Each row is a point on a landscape with many valleys, with its height.
From any point a ball rolls to the lowest of the 4 points nearest to it. It stops when none of these is lower. Distance is the straight distance between rows; heights are no part of it.
K715: -3 9 8 -3 7 -3 0 10 5 -10 7 -11 -7 10 5 0 14 0 -6 -10  h=315
K83: -1 -8 -6 -5 5 5 15 -6 0 9 -5 7 10 8 0 -3 -24 12 6 1  h=129
K973: 20 9 -6 5 -17 3 6 -7 1 9 -8 10 -3 9 6 9 -32 8 -2 -19  h=413
K395: 17 24 1 20 -10 -8 -4 7 12 -10 -8 -3 -6 -16 4 6 -1 -5 6 -3  h=852
K498: -6 -20 -3 -17 4 12 8 6 -9 2 -2 -15 15 23 6 9 6 11 -20 6  h=247
K114: 3 7 -1 6 -2 -5 9 -3 1 -4 -4 -1 -1 -8 2 0 -14 10 13 -8  h=409
K179: -20 -9 -6 -7 6 10 5 0 -5 5 -2 -7 1 13 -2 -3 11 -1 -17 15  h=229
K238: 15 15 -5 8 -17 -2 7 -5 6 10 -5 4 4 2 8 6 -28 8 5 -9  h=357
K974: 8 12 5 7 -6 -7 -9 -4 8 -3 1 11 -2 -11 2 -5 -5 -2 9 3  h=416
K753: 33 10 -9 -4 -9 -2 11 10 10 -10 9 -4 17 9 2 8 -33 -5 -8 -21  h=541
K362: -18 -11 -3 -17 10 11 6 5 -11 3 -2 -12 6 22 3 3 18 1 -11 9  h=232
K812: -13 -15 -4 -8 7 3 3 -7 -11 10 3 5 -2 -9 -3 -10 17 -7 6 24  h=379
K846: 15 11 -1 9 -7 -3 4 6 8 -8 -6 -5 5 -2 2 -3 -19 -2 4 -9  h=316
K145: -14 -22 -1 -13 7 3 7 7 -11 2 -6 -18 1 18 -2 14 14 13 -23 5  h=260
K752: 8 6 9 12 -5 -11 -7 -5 0 -5 -1 8 -14 -30 -4 -3 6 -8 12 -3  h=448
K800: -13 -13 -2 -17 14 5 7 11 -7 -5 6 -7 9 26 1 -2 4 8 -11 2  h=236
K16: -3 13 9 14 -1 -9 -10 11 7 -12 -1 -11 -8 -7 1 8 20 -4 -2 -2  h=389
K626: 13 -6 -11 -7 3 1 7 7 4 -3 1 -3 14 20 -4 -2 -16 5 -3 -22  h=343
K722: 4 2 -2 4 -14 2 7 -17 0 11 0 9 -6 -10 -2 -10 -7 8 11 0  h=358
K60: -3 -14 -6 -4 0 9 13 -4 -11 12 -2 6 9 10 -4 -15 -14 12 6 11  h=518
K560: -13 -5 -4 -5 4 4 0 8 -1 2 -6 -7 6 26 9 6 16 3 -10 -2  h=234
K729: -18 -10 1 -10 9 9 -5 -4 -5 1 1 -5 3 0 -1 -5 25 -2 -5 10  h=279
K933: -15 -20 -6 -23 16 17 8 8 -7 5 -2 -1 14 16 -2 -7 -1 10 -10 14  h=305
K218: -15 -9 -1 -1 0 5 0 -18 -15 12 5 15 -3 -18 -9 -16 -3 1 15 22  h=414
K831: 22 -1 -12 -5 -14 -2 9 6 4 2 2 -1 12 9 1 2 -26 10 -3 -18  h=431
K861: 22 13 -6 3 0 1 6 19 10 -18 -1 -13 3 10 1 12 -13 -10 -10 -18  h=398
K945: -7 5 3 -2 7 1 0 13 0 -3 1 -10 -1 15 4 7 15 4 -8 -2  h=243
K840: 5 4 -5 -1 0 1 0 10 9 -13 7 -9 5 10 5 6 -8 5 -1 -16  h=381
K960: 0 -11 -6 -11 6 -1 2 11 -3 3 -3 -13 11 26 -3 5 4 4 -13 -16  h=277
K119: -7 0 5 2 5 -1 -3 -1 2 -5 4 -2 -4 3 -3 -2 10 0 9 7  h=269
K207: 7 15 2 7 3 -1 1 6 8 -11 4 -1 -3 2 4 -4 3 -1 9 -6  h=635
K123: 7 9 9 9 -16 -4 -10 -23 -1 10 -14 20 -15 -22 7 12 -8 -5 7 -2  h=390
K288: 20 23 12 24 -18 -2 -9 -16 4 11 -8 9 -13 -18 11 10 -17 6 11 -5  h=429
K266: 11 17 4 13 4 -3 -6 11 13 -17 -6 0 -5 0 2 10 6 -8 -4 -7  h=749
K377: 15 10 13 14 -19 -2 -17 -18 -1 21 -16 23 -21 -21 9 15 -13 -5 7 -1  h=407
K662: 7 -18 -17 -8 2 9 15 0 -8 -3 0 1 18 10 -4 -7 -22 10 0 -4  h=399
K185: 3 0 8 13 -9 -4 -3 -12 6 5 0 13 -6 -17 1 -3 -8 7 18 -1  h=369
K618: -16 -12 -4 -12 5 9 6 -7 -9 -1 -6 6 4 4 5 -3 18 -4 7 17  h=342
K578: 0 -2 -2 6 -7 -13 -10 -15 -3 12 -6 15 -6 -29 -10 -2 -2 -6 12 8  h=391
K585: -7 2 -6 -5 5 3 7 3 -1 3 6 1 -1 -1 -1 -6 -3 1 4 1  h=271
K223: 11 -2 -6 -8 1 0 9 12 4 -11 5 -13 13 18 -4 -2 -8 3 -11 -18  h=348
K420: -11 -13 -3 -9 10 13 10 4 0 1 0 -2 3 7 1 -2 0 -2 -2 9  h=182
K952: -13 -16 -2 -8 3 8 4 -7 -8 14 6 4 4 5 -5 -10 3 0 4 18  h=256
K977: 0 -10 -6 -4 4 13 12 0 -4 6 7 5 11 9 4 -12 -17 4 -4 11  h=483
K966: -9 -15 -3 -4 0 1 -1 -12 -6 7 5 13 0 -4 -3 -11 -2 5 10 6  h=291
K902: 16 19 -3 4 3 -2 2 16 15 -18 -5 -10 3 10 4 5 -10 -2 -11 -18  h=408
K9: 3 13 8 19 -10 -6 -5 1 3 -9 -5 10 -4 -18 2 3 2 -12 10 6  h=526
K201: -20 -10 9 -11 3 -2 -1 3 -7 7 -3 -10 -6 13 0 13 36 4 -15 8  h=299
K239: 4 -9 -10 -6 8 5 10 7 -3 -4 8 0 11 15 -2 0 -13 12 2 -9  h=365
K272: -4 -16 -12 -13 12 14 9 6 -11 -4 2 -11 15 19 0 5 0 10 -5 1  h=248
K880: 2 14 11 20 1 -12 -11 6 3 -11 -11 -1 -7 -27 8 6 5 -20 4 3  h=585
K875: -8 0 0 7 -1 -2 -2 -25 -7 12 -3 12 -2 -13 -2 -7 -2 7 11 16  h=382
K995: -22 -10 6 -4 9 5 -4 -3 -3 9 5 3 -10 -3 -7 -4 22 -17 -3 12  h=400
K220: 5 9 1 20 -2 -8 -14 -6 4 3 -10 9 -11 -16 -2 2 -7 0 13 6  h=415
K793: -3 2 -8 1 2 2 10 -5 -1 5 2 6 5 -5 2 -16 -10 5 11 4  h=170
K778: -13 0 3 0 7 -1 -4 -1 -2 -3 6 -1 -7 8 3 -2 19 -5 -5 6  h=261
K244: -14 -6 2 -8 3 -3 0 9 2 -3 0 -15 0 24 0 7 13 10 -14 -2  h=235
K366: -8 5 3 9 1 -3 -13 1 6 -8 0 -6 -8 -15 -5 1 17 -17 -2 -2  h=237
K212: 23 11 -7 -2 -17 -5 8 -3 5 5 -6 8 11 7 3 9 -38 12 -2 -16  h=476
K348: 12 15 0 8 -16 -6 -3 -4 10 6 -5 4 -2 -5 4 4 -19 5 5 -4  h=341
K982: 15 6 -14 1 -12 -3 10 -3 1 14 -4 4 14 5 4 4 -34 12 2 -13  h=397
K682: -18 -11 7 1 13 -4 -14 3 2 -7 7 -1 -7 -6 0 -3 25 -14 -3 9  h=144
K88: -13 -5 10 -4 8 -7 -12 -2 -4 3 4 0 -12 -17 -6 -5 25 -22 -6 8  h=314
K935: -12 5 11 3 4 -3 -12 2 4 1 -2 -16 -12 -4 12 4 19 2 -6 1  h=270
K768: -13 -2 5 -5 11 -1 -2 0 -1 -8 2 -5 -2 9 1 -2 14 8 -4 -1  h=253
K709: 13 14 7 19 -21 -10 -15 -4 3 2 -7 17 -7 -20 2 6 -13 -5 12 -5  h=455
K37: 15 8 -5 -2 2 5 3 19 7 -12 0 -16 9 12 1 13 -8 0 -9 -21  h=377
K127: 4 1 3 2 4 3 -4 17 3 -11 1 -16 5 15 -3 12 5 11 -20 -18  h=351
K647: 8 10 -1 -2 -8 0 -1 -4 2 4 -4 5 10 7 4 -2 -22 5 7 -8  h=322
K959: -10 -2 0 -1 0 3 0 -6 -1 -1 5 0 0 -5 -3 -8 14 -2 9 9  h=284
K168: -14 -18 -2 -1 10 0 3 -1 -4 4 11 0 -4 5 5 -4 17 -7 2 10  h=280
K134: -6 3 -2 -2 7 -4 2 14 -1 -10 -1 -12 4 17 -2 12 9 7 -12 -19  h=272
K378: 6 -8 -17 -9 7 9 8 12 -4 -5 3 -13 13 17 2 -11 -4 5 -12 -14  h=326
K873: 10 12 12 10 1 -5 -8 5 5 -6 0 -6 -5 -18 -5 -5 10 -12 7 0  h=462
K607: -7 -3 10 1 8 -9 -12 -3 3 -3 5 1 -13 -16 -4 -5 16 -17 4 9  h=205
K103: -6 -12 5 3 -2 -1 -5 -13 -8 14 4 15 -11 -22 -4 -15 15 -10 11 15  h=667
K268: 2 4 1 5 -2 -6 -9 -2 0 2 9 4 -1 -15 -3 -9 3 0 11 8  h=417
K885: 13 11 11 14 -18 -13 -7 -12 4 9 -8 10 -7 -25 -4 -1 -8 -9 12 -1  h=412
K497: -9 -12 3 -11 6 -5 7 6 -8 3 -4 -19 7 26 0 22 15 22 -29 -4  h=263
K639: -3 -1 5 5 0 -7 -8 -4 -8 1 1 5 -8 -20 -3 -4 12 -18 4 6  h=244
K521: 11 21 4 14 -9 -3 -2 9 17 -20 -3 -4 0 -1 5 7 -11 -4 -1 0  h=633
K28: 4 5 -4 4 2 11 7 4 4 0 1 0 8 8 -2 -4 -6 3 9 -3  h=30
K791: 23 12 -7 2 -15 -5 8 7 7 -1 5 -2 1 12 -6 3 -25 5 -1 -13  h=497
K273: 5 -19 -10 -19 8 11 11 0 -12 0 -4 -1 18 16 -3 -9 -20 12 -4 3  h=411
K702: -10 -18 -7 -21 10 13 16 5 -15 0 -2 -2 15 26 -3 -6 -4 2 -20 6  h=246
K810: -6 3 11 3 5 -4 -14 4 10 -10 6 -4 -12 -6 -6 2 15 -6 -5 4  h=262
K287: 0 0 -7 -6 -9 6 4 -11 -5 2 0 10 1 3 -3 -9 -14 14 11 1  h=295
K716: 16 17 0 5 -2 -1 -1 6 6 -11 2 -1 -2 1 0 0 -10 -1 0 -9  h=422
K813: -3 -2 1 5 -6 -8 -1 -7 -3 6 13 13 -9 -21 -3 -8 2 -1 13 13  h=410
K590: -12 -6 3 -4 8 8 -3 -6 -8 1 4 -1 -2 -7 -1 -6 16 -11 7 13  h=363
K12: 7 6 -4 0 -2 5 8 2 0 -2 0 4 6 4 -1 -5 -21 7 9 -8  h=268
K564: -16 -7 12 -2 3 -2 -10 1 1 6 2 -8 -11 -1 5 2 37 -12 -8 1  h=233
K241: -13 -7 -3 -11 12 1 -9 -8 -10 6 15 6 -8 -17 -1 -5 25 -17 0 17  h=843
K169: 3 2 12 8 0 -5 -21 4 5 -15 2 -1 -15 -21 -5 4 17 -22 -1 -2  h=245
K34: -9 0 17 -5 11 -4 -3 8 7 3 5 -9 -7 8 5 11 19 -3 -12 4  h=254
K706: 12 -5 -17 -3 -6 1 13 -7 -1 11 8 4 19 12 -9 4 -38 19 -5 -10  h=494
K516: 10 1 6 7 -14 -7 -5 -19 -6 5 -10 18 -11 -28 -4 -5 -6 -1 11 1  h=380
K676: 7 3 -7 2 -5 4 10 -14 -4 10 -1 10 4 7 2 -2 -23 14 6 0  h=352
K63: 10 22 8 13 -6 -7 -7 6 13 -11 -6 -1 -10 -23 -6 5 7 -12 9 -1  h=523
K261: -14 -9 8 -9 10 -7 -14 0 -2 -1 0 -4 -14 -15 -11 7 42 -14 -12 13  h=97
K814: -14 -7 -1 -3 6 -2 -4 -8 -1 3 3 8 -3 -13 -2 -13 8 -14 11 11  h=347

For each start below, name the point where the ball stops.
K861 -> K420
K840 -> K420
K497 -> K420
K982 -> K28
K119 -> K420
K212 -> K28
